Points on a hilly landscape, in no order, each with its height.
From any point a ball takes the steepest step (drop divided by distance) to one of its 3 nearest points. It stops when none of these is lower. Distance is the straight distance between rows; heights are no part of it.
j_767 h=3.80: [-10  12  30 -24  20 -14  -8   7 -13  15 -28  -4   4 -15  21  20  -3  10
 -20  18 -14 -22   4  -5   2  17]
j_751 h=2.47: [-13   0  31  -4   7   7  -3  20   6  12 -21  -5  14 -23 -23  15  11  32
  -6  34 -44 -17  27  -5 -35  -4]
j_331 h=1.31: [ 15  12  42 -15 -14  -8  -2  -4   8  11 -45  42  -3 -44  13 -29  14   6
  27 -16 -21 -13  -7   1 -14  31]
j_339 h=0.77: [ 42  20 -20 -32  37   7   6  29  -9  20 -10  21  32 -24   9  48 -10  15
   3 -16   3 -22 -20 -45  -8  -7]
j_172 h=1.40: [-14 -18  -5  14  13  16  11  12 -13 -27  12   6 -15   8 -68  35   8 -31
   0  16  -2  23  27  11  25 -30]
j_318 h=2.34: [ -8   9  -2  38  24   6   1 -25   9  -9   3  -6  -7  37  30 -28  16 -24
  38  -8  26   9 -15  27   5  -9]
j_270 h=1.21: [-13  -5   8   6   7   4  38 -17  -3  -7  15 -34  29  14  -8  29  13  -3
  26  36  21  -4  11 -33  29 -32]
j_762 h=3.45: [ 29 -21   9  30  15  -5 -10 -32  -2 -10   7  16 -14 -26   3 -19   1 -35
  35  -1 -22  18   9  82 -13 -16]
j_151 h=1.28: [-17 -18  32  -8   2  -9   5  27 -38  18  20   5  16  -5 -64  57 -14   8
   0  16  13   7  20  22 -11 -14]
j_743 h=3.08: [  2  17  26   6 -26 -44 -19   6  10 -15   5  10 -36 -10  36 -38  -1   8
 -12   4 -12  12 -24  -1  -9  15]
j_601 h=1.33: [  7  -7 -38 -11  26 -12  10  -3  -3   6  20 -17  15  12 -16  29  13  27
 -42 -14  48  -7 -10 -42  14 -13]
j_992 h=1.23: [-25  -4  28  -9 -13  -6  26  10 -26  -2  18 -20  12   4 -13  51   4  14
   7  46   6   8  14 -13   2 -39]
j_950 h=0.85: [ 24  37  -5 -15   0   9   2  20  -8  25 -21  38   9 -26  25   3   5  11
   3 -29 -10 -22 -24 -18 -21  29]
j_886 h=2.54: [ 16  20 -27 -23  -7  15  -6   6  -2   5  -1  10   3  13  17  -4 -13  23
 -26 -28   3  -8 -26 -10  -8  26]
j_753 h=3.67: [ 15 -20 -13   5 -13  12 -11 -10  -3 -12  14  17  -2 -12 -22 -29 -21 -24
  11 -14  -8   7  21  41   0  -4]
j_692 h=0.81: [ -8  -8  -4 -19  -3   2   9  17 -30  17  17 -31   0   5 -35  54  14   7
 -15  21  29  11   9 -16  24 -36]
j_359 h=1.24: [ 18   1  14 -46 -57   1  19  -5  10   7  -8  45   1 -18  13 -21   1  16
  15 -24 -13  -9  -1  23 -25  24]
j_904 h=1.38: [-11   3   7 -21  -9  -7   4  18 -17  27   2 -30   7 -13 -12  41 -11  30
  -6  25 -15  -9   1 -15  -2 -29]
j_819 h=2.83: [  7   0 -18 -10 -37   5 -10  14  -5 -11  17   4  -2   0   4 -25 -18  13
  -5 -21 -16 -10  -4  23  -5  15]
j_728 h=3.03: [-16   0 -56 -11  -1  11  10   7  19 -25  -2 -14 -23 -28 -13   1   0  31
  -7 -12   1  47  14 -33  -4  -1]
j_433 h=1.19: [ -7 -13 -15  11  10  11  25  -3   5  -6  25 -27  28  27   5  22  18   2
  11  20  36 -23   3 -26   6 -15]
j_37 h=1.82: [ 11  13 -25 -34  10   7  -4  18  -7  19   6  -6   1  -3 -14  21  -5  17
 -34 -18  10 -12  -2 -26   6  -7]
j_720 h=2.86: [-20 -10  10  -7  20  60  12 -14  30 -11 -10  10  10  48 -17  11   5 -50
  29  -3 -12  24 -19  22  31 -24]
j_216 h=3.56: [ -7  -1  40   0 -24 -25 -18  -4  11  -9  -6  26  -1 -27   9 -39   2   8
 -14   5 -33   8  13  30 -20  22]
j_967 h=0.99: [ 10   5   6 -39 -39  24   3  -1  11  11  -6  29   1 -26 -19 -19 -14  23
   3 -25 -11 -11  -3   6  -8  19]
j_313 h=1.47: [-20 -21 -15  27   8  24  -5   7  -7 -20  -1  -2 -11   8 -47  21   0 -39
   2  20   8  25  18  -9  34 -20]
j_943 h=2.30: [ 25   6  -4  -6 -47 -13  -2  10  15 -24  31  21 -40 -15  53 -29   6  11
   7 -15 -24   5 -16  15 -23  -4]
j_440 h=1.74: [  8   7   2  -3  43 -33  19   7  10  17  -9 -17  33  21  26  22   0  43
 -25 -15  20 -29 -25  -8  -6   1]
j_547 h=1.49: [ 11 -32  -6  25   7  36 -15 -10   8  -8  13   6   8  -8 -58  -3   2 -29
  10   4 -43   4  31  15  -2 -11]
j_871 h=2.33: [  7  19  12  26  -5 -45   9  11  11  -8   3   7 -34  16  57 -22   9  26
 -30 -12  -9   3 -31 -13 -23  18]
j_301 h=3.26: [ -9  -4 -43  -9   0  19 -18 -12  14 -18 -10 -16 -22 -33 -18 -17 -20  -8
  -2 -17  -6  29  29  -4   6   9]
j_881 h=0.97: [ 22  20  34 -16 -23  -1   7   1   9   7 -29  49 -10 -36  48  -5  16   6
  23 -22 -10 -11 -27  -7 -17  29]
j_78 h=1.56: [ -8  -6   2  19  13  40  11  10  -4 -13  -4   8   1  27 -25  14   5 -50
  34  12 -14  29  20   6  25 -39]
j_168 h=1.80: [ -1  -3  15  -3  20  23  37  21  10 -18  32  -6  26  22 -16  24  25 -53
  40  16  41  -5  18 -23  42 -41]
j_570 h=2.20: [ -3  20  -7  -3 -27  -3  -5  11  -5  12   5  12 -12  -9  32 -22  -8  28
  -4 -12 -17   0 -19  -5 -15  18]
j_554 h=2.78: [-20 -15 -29   3   6   7 -10  12   0 -24   0 -16 -19 -16 -34  10  11  -6
   0   7  -3  34  36  -2  22 -17]
j_894 h=1.30: [-18   6  -6   3   7  -1  10  -6  -4  12   5 -27  12   9  17  25  -5  28
  -7  27  12 -18   1 -14 -15   0]
j_997 h=1.72: [ 31  16  12 -16 -54  -7  15  -7  15 -12   3  37 -16 -19   1 -31  10  18
  37 -19 -24   7   9  47 -35   1]
j_132 h=1.55: [ 11  14  24 -10   7 -23  -2  -1  -7  19 -43  44   6 -46  24 -11   4  -3
   7 -14 -27 -21 -15 -18 -11  46]
j_577 h=1.43: [  3 -34  -5  33   0  38  -1   9  -8  -8  25  -4  -7   7 -51  35   4 -19
   2  14 -18  18  27   7  -2 -26]
j_55 h=2.72: [ -1  17   2 -11 -28   4  -9  -1   9   3  -5   1  10  -8  20 -27 -15  21
   2   1 -29  -6   6  28 -30  12]
j_154 h=2.35: [ -8  30  10  -1  -8 -28  -2   8   8  13 -17  22  -9 -11  41 -14   1  28
 -22 -10  -2  -2 -31  -7 -19  23]
j_354 h=1.15: [ 46   9  18   4 -10  -6  18  -5 -11  -2 -40  51  -9 -35  45  -1  26  -6
  42 -33  -7 -15 -10 -22   3  53]
j_302 h=2.46: [ -9  -2 -35  -1  42  29  11  -6  31 -29  -3 -17  -2  38 -15  15  19 -41
  10 -11  47  12  10 -21  27  -1]
j_288 h=4.65: [ -9  12  10  -9  25 -21  -4  22   8  21 -17 -15  21  -8  21  36 -16  17
 -15  17  -4 -21 -13 -29  -9  -4]
j_701 h=1.70: [ 11  28 -17 -22  21 -22   6  -1  -1  19   7   2  19  10  23  15  -3  37
 -20  -4  14 -27 -17 -18 -14   6]
j_630 h=1.27: [ -5  -5  16   6  -1 -27  28  -9   4  -6  21 -43  41  11   6  36   1  24
   4  23  37 -15   6 -33  21 -28]
j_511 h=0.98: [ 21  21  20  -5 -38 -13  -3  14  23  -5 -10  53 -22 -20  52  -8  18  15
   9 -37  -1  -2 -17   6 -24  19]
j_209 h=3.27: [ 17 -18 -14  -3 -41   3  13   0  -4  -3  24  28  -7 -16   1 -28 -17   5
  32 -19 -22   8  18  54 -28   0]
j_568 h=0.82: [ 22  11 -14 -45   4  13 -19  16   4  10  -7  21   0 -31  -9  24  -8  10
 -16 -26  -9 -21  -7 -39   6  12]
j_441 h=1.84: [ 20   5 -17 -38  13 -18  -3  21  -1  20  -2  -7  -8 -10 -16  43  14  22
 -28 -21  35  -1 -15 -38   3 -19]
j_199 h=1.88: [ 30  12 -11 -58  24 -12  -5  48 -15  16  -8   2 -16 -34 -17  45  10  13
 -30 -20  27  23  -8 -37   6  -4]
j_854 h=2.18: [-18   2  -9  20   3  -9  -6 -10  -9 -11  -2  -7   6  10  11 -26 -22   4
  10  19 -16  -2  -1  32  -6   8]
j_618 h=1.90: [  4  15 -10  -9 -44  -4   0   8 -11  -3  15  19 -25 -18  37 -29 -19   6
   4 -19 -14   5 -11  14 -23   7]
j_156 h=1.54: [-18 -11  27  10  10 -19   9 -15  -5  -5  -1 -35  17   6  -1  22  -2   0
  -7  41   0  -3  11 -27  12  -4]
j_45 h=1.05: [ -4 -15  28 -13  -1  -5   5  28 -34  13  19 -19   1  10 -40  60   9  13
  -3  32  21  12   3  -7   0 -31]
j_24 h=1.00: [  8  -5  -2 -25   2  -5   5  20  -8  25  24 -35   4   7 -24  42  11  29
 -19   7  33   1 -13 -32   9 -30]
j_507 h=7.10: [ -9 -18  34  21 -20 -37 -24 -11 -24   9   2 -20 -17  25   3 -17  -1 -35
 -21  18   1 -14  -4  18  15   9]
j_394 h=4.84: [-24  -9  13  46  11 -18  -5 -15  -2 -16 -12 -18  -7  23  14 -19  -8 -43
  16  24   8  11 -11  18  17   7]
j_825 h=1.62: [ 22   4  36 -14   6  -4  24 -18   3   9 -45  54  17 -46   3 -16   8   6
  38 -19 -32 -16  21 -12  -6  31]
j_788 h=4.06: [-14   1  -9  40  12 -14 -11 -27  -4 -10   0 -24 -11  17  18 -25   4  -9
  19   9  17   0 -14  27   8   9]
j_641 h=1.48: [-13 -18 -23  -2 -15  30  -7  -3  -7 -11   3 -20  -6   6 -29   4  -6 -20
  -4  10  -3   0  23  -9  13  -9]
j_657 h=2.51: [  8  27  26  -1  -9 -38  -5   2   7  13 -20  30 -16 -13  46 -15  10  10
 -35 -12   6  -7 -22 -14  -1  26]
j_155 h=2.64: [ -6 -14   2  40  20  36  -4 -21   8 -11  -7 -13   8  17 -11   0 -21 -30
  39  26  -9  17   7  29  12 -16]
j_884 h=1.42: [ -6 -18 -16  -3  -2  18   2  24 -23  -2  14 -18  -1  -3 -37  21   2   6
 -20  19  -3  -8   6  -6   4 -15]
j_198 h=2.97: [  7   4   7  38  18  -1 -17 -19  -4 -15   0   2 -33  12  22 -14  -7 -32
  42  14 -14  23 -22  55   0 -21]
j_174 h=6.00: [-22  -5  40   1  -2 -26 -23  -6   9   6 -25   5  -4 -15  -6 -10  -1   5
 -22  16 -34 -13  22  13 -16  26]
j_57 h=1.85: [ -4  -5 -40 -24   8  -6  -7   4   1   6  10 -12 -10   5 -15   4  -9  11
 -43 -22  15  -2  -3 -32   8  19]
j_219 h=1.29: [-10  -5 -35  10   3  17   8 -17   3   7  21 -32  18  20 -14   9  -6   4
 -22  -2  26  -9  -9 -23  14  -6]
j_774 h=2.79: [-17   7  10  23  16  -5  23 -30   9 -12  -8 -21  22  33  21  -7   8 -29
  17  25  20  -2   9 -14  24   6]
j_98 h=7.46: [  3 -14  32  35   6 -25 -20 -23  -4 -25  -8   3 -33   3  37  -4  18 -62
  22  12  15  14 -38  44  18 -21]
j_580 h=2.53: [ 22  34  14  11  53 -36   8   3  -5  28 -37  35  14 -20  37  11  19  13
  -4 -33  12 -12 -29 -32  -8  27]
j_756 h=3.07: [  7  -4 -27   8   0  16  -5  -1  -4  -4   4  -7  -3  18  -6 -23 -17 -10
  -6   1  13   7  -1  13   3  13]
j_820 h=3.60: [-17  -8   5  29 -19 -28 -12 -13 -14 -19  -9   3 -23 -10  26 -39  -5 -17
  17   7 -16   9  -7  38  -7   4]
j_508 h=1.52: [ -4 -27 -17  26   0  35  -9   0  -8  -3   3   5   6   6 -32 -16 -25 -15
  -3   4  -5   2  21  16   7 -17]
j_882 h=1.46: [ 20  13  10 -23 -63   4   4   8   8   3  13  42 -12 -15  27 -22  -4  16
  23 -38  -6  -8 -14  25 -24  11]
j_479 h=2.19: [ -9   7 -14   3 -17   2  -5   2  -9  14   4  -8   3  13  17 -16 -19  16
  -9   2 -10 -15  -8   5 -16   8]
j_855 h=1.59: [  6  17 -19  18  18  20   0 -13  11   6   8  -9  19  30   1 -12   3 -34
  27   1  21   7 -14  25  21  -6]
j_173 h=1.57: [ -5  -9  -1 -19  -5  20 -14  21   4  14   8  -4   7 -17 -26  15   0  18
  -8   7 -23  -8  13  -5 -16  -5]
j_468 h=3.25: [ -5 -10  23  28  31   4 -14 -23  -1 -22 -15  13   0   5  16 -15 -13 -40
  44  16 -24  23  -5  62  -7  -7]
j_123 h=1.45: [-26 -15  23  39  19   4  12 -22   3 -16 -19 -14  12  13  -3  -3 -12 -23
  25  41 -12   5  12  -3  22  -9]
j_114 h=3.96: [ -1   3 -28  36  -3 -13 -13  -9 -16 -15   5  -2 -24  12  39 -31  13 -16
  23   2   8  12 -23  26  -6 -10]
j_300 h=1.14: [-10 -24   8  19   3   9 -10  -3  -1 -13  10  -3  12  -5 -20   9 -18   6
  10  25 -43   5  31  21  -9  -7]
j_245 h=4.21: [ 14 -10  -5   9 -27 -35  -2  -5 -10  -9  20  14 -23 -22  33 -33  -5   9
  24  -5 -25  21  12  46 -23  -7]
j_883 h=1.98: [ -5  12 -17  22  26  18  21 -24   5  -4  12 -16  30  39   2  -6   9 -26
  16  10  43 -11   6  -3  11  -8]
j_928 h=1.32: [-13 -18   8  32  -1   4  18  -2 -19  -1  10 -16  12   9 -23  35  -9   0
   4  36   2  -5  25  -6  12 -28]
j_487 h=2.73: [ -1 -15 -12   3  18  46 -14 -12  14  -6 -11  -4  -6  15 -19   4  -2 -43
   9   3   8  28  -8  16  30 -20]
j_935 h=3.30: [ 18   2 -25  23  -1 -29 -20 -12   5 -24  14  -5 -33  -6  54 -22  14 -13
  28   7  -5  13 -10  23  -7 -24]
j_188 h=1.64: [  2 -22 -41   0  21   1  15 -16  16  -2  33 -26   9  33 -27   1  22   6
 -29 -18  56 -14  -3 -35   8   4]
j_278 h=1.37: [ 15 -13  20 -15  -4 -13  42  15 -13   8  37 -43  29  14 -17  47  18  25
  15  15  50  -2  -6 -29  14 -29]
j_128 h=3.10: [ -6 -17  14  28 -10 -18 -12 -18   0 -11  -3  -1 -13 -18   6 -29 -11  -3
  12   5 -32   7   8  43 -19   2]
j_445 h=1.67: [ -7 -19 -15 -17 -14  24 -15   3   9  -6   3 -14 -10 -15 -44   3  -6  -5
 -10  -7 -13  20  24  -1  -4 -14]
j_317 h=2.62: [  5  -4  -5  19 -27 -39 -13   2  26 -14   5  13 -47  -2  49 -28   5  15
 -15   3 -10  -1 -25  -7 -20   2]
j_773 h=1.16: [-25 -27  -1  28 -11  23  -8   1  -7  -2   2  -9   4   9  -8 -16 -25  -3
  11  15 -23  -1  -3  20  -1   1]
j_464 h=2.45: [ -4  15 -35   2 -18   8  -8   1 -15  -3  18   9   5  11   9 -30 -14  11
 -24 -20   5  -1 -19   5  -5   8]
j_831 h=2.31: [ -3  -9 -11  -4 -30  10 -11  -5  11   7   9   4   5 -12 -23 -22 -23  13
   1  -2 -35  -6  23  20 -21   2]
j_341 h=1.69: [-20   0   5   2   4  -1 -10  -1  -3   6 -15 -15  18  -3   4   2  -9  19
  -3  21 -18  -2  16   8 -14   6]
j_282 h=1.78: [  7  12 -15 -50  10  -4  -3  31   2  17   8  -8  -2 -11 -22  39   8  13
 -28 -13  12  -2   4 -29  -1 -14]
j_930 h=4.15: [-12   6  33 -15  12 -18  -2   7  11  12 -36  18   8 -40  -4  -5   2  26
  -7   8 -24 -29  16  -3 -21  16]
j_150 h=1.71: [ -4  -7 -24 -44   2   4 -13  20  -1  -8  -3 -14 -15 -29 -30  26   4  15
 -35  -8   9  15   8 -33   4  -2]
j_89 h=2.17: [ -5  -7 -33   7   5  27 -20  -9   0 -13   6 -15  -6   3 -19 -13 -15 -25
  -1  -1   8  22   2  -1  23  -1]
j_115 h=1.83: [ -3  -7  25  -4 -13  21 -14  16   2  -3  -6   8  16 -20 -12 -11 -13  20
   0  19 -30 -12  21  11 -31   9]
j_908 h=1.41: [ -1 -14  18   1   9  -7  49  12 -11 -12  29 -17  36  16 -12  34  23  -1
  36  38  36  13  22 -31  34 -38]
j_337 h=2.11: [  6  12 -39  17   4  21  -8 -14 -17   3  17  -5  -2  25   0 -31 -10 -17
  11   0  18   8 -17   6   1  -1]
j_83 h=7.28: [-14   9  29   6  -8 -27 -10 -11  -9  15 -14  -6 -13  20  29 -17   1  -8
 -41   5  18 -11 -14  -3  18  19]
j_804 h=2.37: [ -7  12  -9  38  15  24 -10 -23   4  -9  -7  -2  -4  24  -1 -12 -22 -32
  41  12   1  11  -2  32   5  -9]
j_684 h=6.51: [-24 -23  43  10  12 -12  -7  -1  -2  -1 -20 -13   5 -19 -12   9   2  12
 -14  37 -30  -4  25  13  -9  11]
j_675 h=8.41: [ -8  11  50   1 -20 -30 -26  -6 -18  25   0  11 -11   2  12 -19 -11 -11
 -39  27 -15 -31  -5  17   5  18]
j_294 h=1.26: [  8  -7  -4   2  -4   7  27   1   1  -5  45 -35  20  23 -23  22  22 -25
   8  15  60  -2  21 -40  25 -17]
j_384 h=2.63: [  5   8 -41  18 -21   5 -17  -1  -8 -10  14  12 -27   9  14 -35  -4  -6
 -14 -37  19  16 -13   7   0  11]
j_805 h=6.41: [-10   3   9  40   8 -32 -12 -18  11 -12   7 -11 -22  18  37 -31  13 -37
  23  22   9   6 -22  18  17  -6]
j_347 h=1.12: [  7   3 -11 -22  11  -3   4  -2  -9  24  19 -29  23  13   0  28  12  31
 -24  10  19 -24  -3 -24   2 -14]
j_559 h=2.36: [ -7   2 -29  15  40  30   4  -2  31 -22  12 -18  21  40 -13   0  22 -42
  15 -20  47   1  -4  -6  23   1]
j_519 h=1.35: [-10 -16  -8  18  -6  22  -1   7 -10  -1   4 -20   1  -1 -27  18 -13   2
   1  30 -21  -7  22   4  -4 -21]
j_989 h=1.50: [  6  -7 -28  -8  15  -6  26  -2  -5  15  19 -16  14  39 -15  10   8  28
 -32 -28  47 -23 -10 -36   4 -13]
j_324 h=1.53: [ 31   7 -15 -18  30 -18   9   7  13  27  15 -27  14  25 -10  43  12  38
 -28 -34  38 -23 -27 -31  12 -28]
j_794 h=2.52: [ 22   9 -18  20 -33 -26 -10   1   1 -14  20   1 -33  -7  47 -32  -4  11
  15   5  -8   5 -17   9 -22 -14]
j_348 h=3.11: [  7  23  42 -13  -8 -30 -32   9  -4  26 -35  29   1 -14  19 -17   0  -6
 -26  -8 -15 -21 -18  -7  11  24]
j_417 h=0.86: [ 12  12  -8 -51 -17  28  -5  16  10  15 -13  28   1 -32 -13  -1  -5   5
 -11 -22 -11  -5   5 -29  -2  34]
j_451 h=1.60: [ 32  22 -11 -18  40 -27   8   9  16  34  -1  -5  36  11  12  41  10  31
  -6 -27  21 -39 -29 -37 -16 -20]
j_693 h=4.74: [  9  31  13 -18  34 -26   2  10  -2  26 -22   5  17 -19  26  10 -16  17
  -5  -8 -12 -16  -8 -26 -11  19]
j_821 h=1.17: [ -3  -4  -9  -4   2   8  18  -3 -21   5  13 -22  24  17  -1  22  12   6
  -7  21  19 -15   8 -24   6 -22]
j_486 h=0.57: [ -7   6 -29  33  18  13  -5 -10   0  -6  17 -14  -2  33  17 -28  13  -8
  17  -7  24   7 -15  24   5  11]
j_840 h=3.50: [ 17 -20   4  27  19  45 -19 -15  15 -13   4  13   0   5 -21   1 -24 -42
  20 -18 -19  17   5  64   8 -33]
j_706 h=2.14: [ -7  -8 -19   7  14  34   9  -7  18 -20  -4 -15  21  44 -22  10  11 -48
  19   7  19  10  -7 -12  34 -24]
j_139 h=4.33: [ 18 -21  12  12 -20   7  -3 -14  10 -28  19  22   1  -6 -15 -25  -9   3
  18  -2 -42  15  40  59 -32  -5]
j_266 h=0.84: [ 18   8  -5 -54   3  13 -10  33  -8  22 -13  22  -5 -43 -31  29  13   4
  -3 -11  -7 -13   7 -30  -4  -3]
j_749 h=6.40: [-25 -12  33  13  -7 -11  -8 -27  -5   3 -18 -10  -5  14   7  -4  -9 -16
 -20  35  -8  -6   6   4  19  20]
j_414 h=1.51: [-10 -18  17  -8 -10  12  -5  34 -27  12   8   6   4  -6 -39  37   8  19
 -16  11 -11   4  24 -11  -6 -18]
j_612 h=1.11: [ 21 -10   4 -19   3 -13  22  11  -2  17  29 -37  31  29  -7  40  24  32
  -9   0  40  -4  -7 -35   3 -33]
j_770 h=2.32: [-20  21  22 -24  12 -11  -2  12  10  15 -37  19   7 -20  16  -1  -3  23
 -16   6  -7 -10 -10   6 -18  23]
j_784 h=2.69: [-10 -20 -47  12  23  24  -6  -7  10 -26   2 -28  -9  -2 -25  -6  -4  -9
  -3 -10  16  25  17 -14  26   5]
j_710 h=3.44: [ 25   6 -32  14 -24   5 -17   6 -21 -12  26  14 -30   2  24 -38 -20  -9
   6 -23   0  17 -11  29 -16  -6]
j_349 h=2.98: [ -2  -2 -18  21   9  29 -11 -20  -2  -3  11  -8  -4   4  -5  -8 -10 -22
  22   2  -9  14  -8  30   8 -19]
j_162 h=1.22: [  9   1   5   4  15 -22  22 -15   0  12  11 -43  38  21  18  19  16  31
  -9  11  34 -25  -3 -26  -6  -4]
j_281 h=4.89: [-14  -5  43  17 -10 -32 -13  -9  -6   0 -12  -1 -11  -6   2 -30  -9  -4
 -19  23 -24  -2   2  18  -5  23]
j_473 h=1.68: [ -4 -12 -21 -30 -16  19 -12  16   3   6  -2  -3 -14 -16 -34  -7  -2  23
 -25 -12 -17   2  11 -11  -1  10]
j_97 h=2.90: [-19  12  11   4   3 -18   6 -15   0  -1  -8 -18   9  10  20 -13   4  22
 -23   9  -3  -8  -6  -1  -4  21]
j_969 h=3.16: [-20  -2  44   2  37  16  18 -17  24 -14 -14  10   8  47  26   0  13 -39
  44  -1   2  22 -27  36   9 -11]
j_654 h=2.71: [  9  20 -44  31 -18 -10  -8   5 -13  -5  23   7 -31  20   9 -47  -1  14
  -6 -32  18   1 -18   7  -9   1]
j_663 h=7.19: [-16   3  29  -8  14 -34   8  -9   9  10 -14 -30  10  12  20  18 -12  26
 -23  29  24 -24  -7 -22  14  20]
j_909 h=1.86: [ 15  -7 -10 -31 -60   1   4  -6   0 -12  22  28 -14 -26  16 -45 -12  -5
   5 -43  -9  11   7  30 -10  11]
j_787 h=2.87: [ 12  -5 -22 -16 -30  11 -13 -17  -3 -22  15   8 -15  -8  -5 -38 -27 -12
   4 -24   3  10   5  26  -4  10]
j_760 h=2.58: [ 27  36   5   2  54 -27  24  -7   5  18 -36  27  16   6  37  26  14  25
 -14 -22  10 -30 -31 -17 -20   9]
j_203 h=7.59: [  1  11  58 -19  17 -26 -16  -1   1  24 -30  10   5 -29   6  -8   2   4
 -25   5 -30  -9  17   1 -14  32]
j_267 h=2.13: [-23 -22 -29 -25   0   2  -5  15 -12 -21 -12 -23 -18 -38 -24  10  -5  10
 -19  -2   4  35  33 -14   3  -2]
j_323 h=4.99: [ 13   6  54  -3  -6 -21 -15  -9  10  10 -32  37  10 -33 -13 -22  16  -3
  -6   4 -38 -25   4   3 -13  42]
j_510 h=2.26: [  9  17 -10  20 -11 -14   0   4  -6   0  15   7 -16  24  46 -33   1  42
  -9 -27   3   0 -27  -1 -13  11]
j_32 h=1.79: [ -5 -12 -23 -41 -20   5   5   8  21 -11 -10  18 -11 -39 -25 -17  -5  10
 -23 -31 -10  11   7 -12 -11  27]
j_746 h=1.58: [-22 -23  -9 -19  -3   4  -8  26 -17  -5  16  -9 -10 -23 -46  37  11   6
 -25   6  -2  19  26 -15   6 -12]
j_698 h=1.39: [  8  11 -15 -45 -39  26   7   4  15 -11  -2  25 -18 -24 -11 -28 -14   1
   5 -53  -9  17  10  -2 -11  30]
j_536 h=1.25: [-23 -12   9  23  16   5  18 -19  -5 -10  -8 -35  25  24  -3  21  -6 -22
  24  52  -8  -8  13 -13  32 -16]
j_842 h=3.01: [-20 -12  11 -20  23  38  37  17  28  -7   6  12  19  50 -11  25  10 -50
  12 -12   0  22   5 -21  36 -34]
j_725 h=2.40: [ 16  34   9   6 -18 -21   6  16   3  14 -14  24 -25  -5  57 -11   3  30
 -10 -27  -7  -4 -23 -14 -26  18]
j_256 h=1.01: [ 36  18  -4 -42 -16  34   1  22   1  24 -24  53  -2 -29   0  -7  -2   4
  12 -44   3  -6  -4 -27 -11  29]
j_974 h=1.06: [-14 -18 -36 -11   7  -4   7  12  -5  -2  15 -27 -10   9 -36  30  11  13
 -26   8  35  10  12 -36  18 -20]
j_357 h=0.79: [ 22  27  15  -9 -43  16  14  18   9  10 -17  47  -7 -23  39   0  11   8
  23 -37   3  -5 -18  -2 -25  33]
j_700 h=7.95: [  2  15  44  -6  -9 -22 -16  -7 -10  25 -11  -5   7  26  10  -2   2 -14
 -44  18   4 -38 -12   0   9  15]
j_995 h=1.61: [-21 -19  -6   1  34  44  13   6  13 -23 -13  -1 -15  14 -51  36  16 -43
   6  -2  -9  34   6  -6  42 -19]
j_143 h=5.93: [-30  12  30  -2  -6 -23 -16  -9 -11   7  -9 -10  -1   8  11  -2 -10  -1
 -25  33   8 -12   5  -8  13  25]
j_843 h=0.80: [ 30  21  -8 -33   9  -1   6  16 -23  25 -15  24   8 -43   2  17  -4   7
  20 -22 -19 -23  -5 -36 -10   7]
j_678 h=3.73: [ -2  -2  -5  15 -30 -10 -15  -8  -8  -4  -2   0 -12 -10  27 -45 -11  14
  16  -2 -20  17  -6  30 -12   2]
j_869 h=2.44: [ 10  32   9   6   5 -36   9  -2  -9  17 -22  20  -6   6  38  -3  21  27
 -28 -23   8  -5 -33 -24  -9  16]
j_201 h=3.59: [  4 -14   1  18 -14 -12 -20  -8  -7 -16   5   2 -19 -10  20 -19  -8 -14
  25   2 -25   9   0  56 -15  -8]
j_63 h=0.83: [-14 -15   5  34   8  12  -3 -13   2  -8  -7 -14   1  -8  -6   1 -25  -8
  15  31 -26   8  12  38 -10   2]
j_353 h=3.79: [  5 -30  52   1 -22 -36 -15 -16  23  -1 -10  18  -4 -10 -12 -38  -3   5
  -9   1 -34  -2  11  29 -25  28]
j_726 h=2.82: [  9 -25  -9  21  32  42 -17  -4  21 -22  -4   6 -11  -5 -40  13   2 -45
  16 -10 -22  40  29  21  30 -24]
j_213 h=0.78: [-12  11  32 -13   9 -17  12  -3  14  10 -28  24   9 -32   8 -28   0  12
   6  -6 -24  -5  -1   3 -23  26]
j_316 h=1.13: [  0   8 -40  31  12   9   0  -8  -4   1  23  -8  -1  43   3 -18  20  -8
  11 -20  41  -5 -12   8   3   1]
j_613 h=1.34: [-13  -7 -34  14  10  18  -3  -9   1   0  23 -36   7  20 -19  12   9 -15
  -3  12  43  -2   2 -27  33 -12]
j_42 h=1.36: [-15 -11   9  21  -4   9  22  12 -23   4  16 -10   6  24 -45  47  10 -22
  17  32   8  15  22  -5  26 -37]
j_409 h=0.92: [  5  24   3 -33  -4  15   3  23 -10  24 -19  23  12 -15   6  -9  -9  26
  19 -20 -14  -9 -12  -1 -13  27]
j_158 h=2.77: [  3   6  43  -5 -13 -13  -4 -17  34   3 -14  26  11 -27   0 -30   3  17
  20   9 -46 -10  19  16 -29  27]
j_303 h=1.63: [  7   8 -18  -2  14 -18  25   0  -2  13   7 -10  32  39  13   7   3  45
 -31 -21  30 -30 -21 -17 -17   4]
j_211 h=2.80: [-10 -13 -40  -5  -2  20 -12  -2   0 -22  -1 -16 -20 -21 -20  -8  -8 -12
 -15  -7  -6  21  12 -18  11  -2]
j_133 h=2.05: [-13   3   0  15  29  35  28 -14  17 -18  -5 -10  32  44   3  16  10 -39
  32  17  16   8   2   0  26 -22]
j_34 h=0.75: [-27  -2  43 -12  11 -31 -19 -10  -4   0 -23  -4   3  -3   0  16 -11   8
 -40  33 -29 -17  11   4 -12  21]
j_332 h=2.81: [ -8  -1 -51   2   7   9 -25 -23   7  -7  13 -23 -23   1 -12 -28 -17   1
 -22 -28  28  20  -5  -8  15  11]
j_405 h=1.44: [ -6   4 -11  13   1  31  14  -8 -12 -10  14 -14   1  25 -28  21   7 -36
   8  26   5  -1  16  -9  26 -20]

Where does a ball stop that starts at each point below?
j_997 => j_568
j_743 => j_618
j_908 => j_692
j_317 => j_618
j_98 => j_486
j_168 => j_692
j_762 => j_486
j_394 => j_692
j_969 => j_486
j_173 => j_63
j_774 => j_692
j_746 => j_63
